The views of a scene show one set of named points, each view turned or mirrored, and shifted as a whole, with a little noise and some points left out.

Scene 1
View 1
(187): [ 17 -22  20  16  18 -14  12   4]
(41): [  3   5   0  -2   5 -28 -12  -6]
(202): [ -6  36   2 -16  -3 -19 -33 -22]
(116): [  8  -5  -1   1   7 -34  -7   0]
(28): [  6 -11   8  15  26   1   7 -16]
(53): [  7  -7   4   7  16 -18   0  -6]
(114): [ -3  17  -9  -4  11 -15 -18 -24]
(83): [ -1  12   1   0  13 -10 -15 -22]
(18): [  5  -5 -11   0   4 -43  -9   3]
(216): [  2  -7 -17   8  19 -23   0 -13]
(12): [  7  11  12  -7  -4 -35 -19   1]
(102): [ -1   2  -5   5  19  -9  -6 -21]
View 2
(202): [ 29 -22 -49 -15 -13 -23  -5  14]
(53): [ -1  14 -15  -1 -19  -2   2  13]
(28): [-13   3   3   2 -31   0   1  19]
(18): [ 18  26 -28   2  -3  -5   9  -2]
(83): [ 12 -12 -22  -6 -21 -11  -1  13]
(114): [ 21 -17 -24  -6 -16 -12  -1   7]
(102): [  7  -9 -10  -1 -23  -6   2   9]
(216): [ 11   6  -5   7 -14   0   8  -2]
(187): [-13  24 -13  -2 -25   0  -1  22]
(41): [ 10  19 -24  -1  -9  -5   4   6]
(12): [ 10  11 -36  -8 -11 -11  -1  13]
View 3
(216): [ 11 -19   9 -14   2   0  30   8]
(116): [  9 -25   5 -19   9   8  -3  22]
(83): [ -1 -14   0   5  -2  -8  -2   4]
(102): [  3 -13   4   0   1  -5  10   4]
(114): [ -1 -18  -5   3 -10 -16  -2   8]
(187): [  8 -13  12  -9  24  25   5   8]
(53): [  8 -17   8  -9  13  12   8  10]
(41): [  4 -24   1 -11   2  -1  -6  18]
(28): [ 5 -7 13  2 15 13 22 -8]
(12): [  3 -27  -2 -11   6   3 -25  25]
View 4
(202): [-45 -14   7  20  22  -2 -32  12]
(216): [ -4   7 -12  -2  10  20 -14 -16]
(12): [-27  -4 -22   9  12 -14 -18   6]
(28): [ 11  20  -5   0 -11  20 -24   7]
(53): [ -3  12 -18   1   0   6 -16   1]
(102): [ -8   5   0   4   5  20 -25  -1]
(116): [-12   5 -26   2   8  -2 -12  -6]
(83): [-17   1   3   9   7  12 -28   6]
(187): [  6  19 -26   0 -10   2 -16  10]
(18): [-16   0 -30   0  16  -2  -8 -18]
(41): [-18   0 -16   6  11   0 -18  -2]
(114): [-23  -5   5  10  15  14 -27   0]
View 5
(12): [ 33 -12  11 -10  -5 -11  -6   5]
(28): [ -6   9   7  32   7 -17  -8  23]
(41): [ 21  -6   9   2  -6  -7 -14   7]
(202): [  5  -9  11  -9 -27 -12   4  -9]
(18): [ 34  -3   9   3  -2   1 -31   8]
(102): [ -3   3   7  16 -11  -9 -12   9]
(116): [ 29  -2   9   7   1  -6 -23  11]
(114): [  1  -3   9   2 -24  -7  -9  -3]
(187): [ 20   1  10  21  18 -20  -9  27]
(83): [  1  -2   9   8 -14 -11  -4   3]
(53): [ 14   2   8  17   5 -12 -16  18]

Which points are out of place in each view (at most two, in the order of its rows)? Write - if all are in place.
view 1 => (187)
view 2 => (41), (12)
view 3 => (216)
view 4 => -
view 5 => (202)
